A landscape with many peaks, sampled at points; each row gives a point and its height.
A climber steps from a point to the highest of its 6 nearest points, and stops where none of them is higher. Distance is the straight distance between rows; heights are no part of it.
<158> (h 6.16): [129 114 130 139 129 130 136 134]
<547> (h 6.56): [150 148 105 108 153 148 123 135]
<603> (h 2.75): [ 74 107 133 158 116 128  90 126]
<418> (h 5.83): [ 81  61 157 172  95  99 122 139]
<379> (h 4.88): [132 127 144 141 123 130 147 136]
<30> (h 6.06): [203 165 134 102 142 119 184 102]
<685> (h 1.34): [150 132 144 116 113  99 167 120]
<315> (h 6.03): [174 184 111  69 140 127 154 112]
<670> (h 3.85): [ 76  92 142 158 107 120  98 128]
<235> (h 5.91): [187 153 123  96 132 110 172 109]
<687> (h 2.92): [154 173  73  75 174 161 113 131]
<239> (h 5.82): [ 77  79 151 169  97 112 103 131]
<287> (h 2.27): [ 80 103 125 172 127 144  71 135]
<642> (h 1.78): [113  77 156 168 107 114 139 142]
<423> (h 1.98): [131 117 165 136 100 102 165 131]
<77> (h 7.50): [180 198  99  57 154 135 148 110]
<459> (h 3.29): [ 93  91 132 145 113 119 110 134]
<590> (h 4.50): [109  97 127 137 126 121 117 134]
<422> (h 4.04): [150 176 122  95 141 141 143 125]
<388> (h 3.63): [115  86 140 155 116 118 131 139]
<528> (h 5.20): [146 157 124 110 141 145 138 131]
<646> (h 3.79): [157 149 134 100 120 110 160 118]
<58> (h 5.00): [142 150 131 122 138 140 141 133]
<199> (h 3.84): [157 175 101  94 163 161 127 129]
<518> (h 6.40): [173 189 106  69 148 134 147 111]
<309> (h 4.56): [ 85 120 123 144 125 145  84 130]
<125> (h 0.18): [116  93 182 170  94 101 163 136]
<49> (h 6.07): [120 147  90  90 150 149 100 126]
<153> (h 7.44): [131 119 109 120 142 137 118 137]
<208> (h 3.15): [168 134 141 114 115  98 171 120]
<428> (h 3.26): [ 73  76 134 199 112 126  69 137]
<431> (h 6.42): [ 99 125 111 118 133 138  97 126]
<181> (h 6.61): [192 165 119  87 144 119 170 108]
<651> (h 1.61): [ 77  84 122 186 122 135  58 139]
<38> (h 5.18): [139 138 133 132 135 136 142 135]
<548> (h 7.62): [199 177 106  72 151 125 166 108]
<520> (h 7.91): [182 137 134 104 126 102 178 113]
<264> (h 8.09): [ 71  88 147 182 101 125  89 130]
<334> (h 1.07): [ 70  72 121 194 112 120  53 145]
<661> (h 7.52): [126 105 138 146 124 129 138 141]
<375> (h 1.79): [121 103 163 163 104 113 156 142]
<232> (h 5.05): [146 157  91  95 166 158 118 134]
<298> (h 6.09): [213 182 125  83 151 131 184  97]
<369> (h 4.62): [ 74  93 140 182 112 134  82 136]
<140> (h 6.23): [166 209  97  64 162 154 136 114]
<165> (h 3.27): [ 82 112 129 159 123 141  81 128]
<197> (h 4.52): [ 84 111 126 139 121 129  98 126]
<186> (h 0.64): [106  55 186 196  85 104 158 145]
<329> (h 4.20): [159 177 113  96 152 149 133 128]
<17> (h 5.12): [170 199  82  73 176 170 119 128]
<304> (h 5.24): [ 98 108 117 133 124 124 108 133]
<59> (h 6.41): [107 142 101 107 141 145  94 127]
<300> (h 5.67): [164 203 103  73 159 155 138 119]
<310> (h 3.30): [103  57 164 181 100 103 139 141]
<14> (h 7.45): [ 70  67 157 174  90 106 106 131]
<61> (h 3.07): [ 96  75 141 162 105 109 125 132]
<200> (h 3.54): [144 153 146 115 125 125 155 123]
<495> (h 7.68): [133 136  99 109 151 143 117 134]
<57> (h 7.31): [136 131 156 127 104 106 162 128]

Where does a climber stop that starts at each point below?
<186> -> <264>
<459> -> <495>
<642> -> <264>
<165> -> <264>

Call two points neighbours if one is among the 6 nearest of the other. Go from one point of each pair to the other, from neighbour to neighbour, staying as high as possible. Name the lowest point that can't be avoided.
<495> / <57> -> <379>
<520> / <548> -> <181>
<264> / <548> -> <670>
<495> / <548> -> <232>
<495> / <661> -> <158>
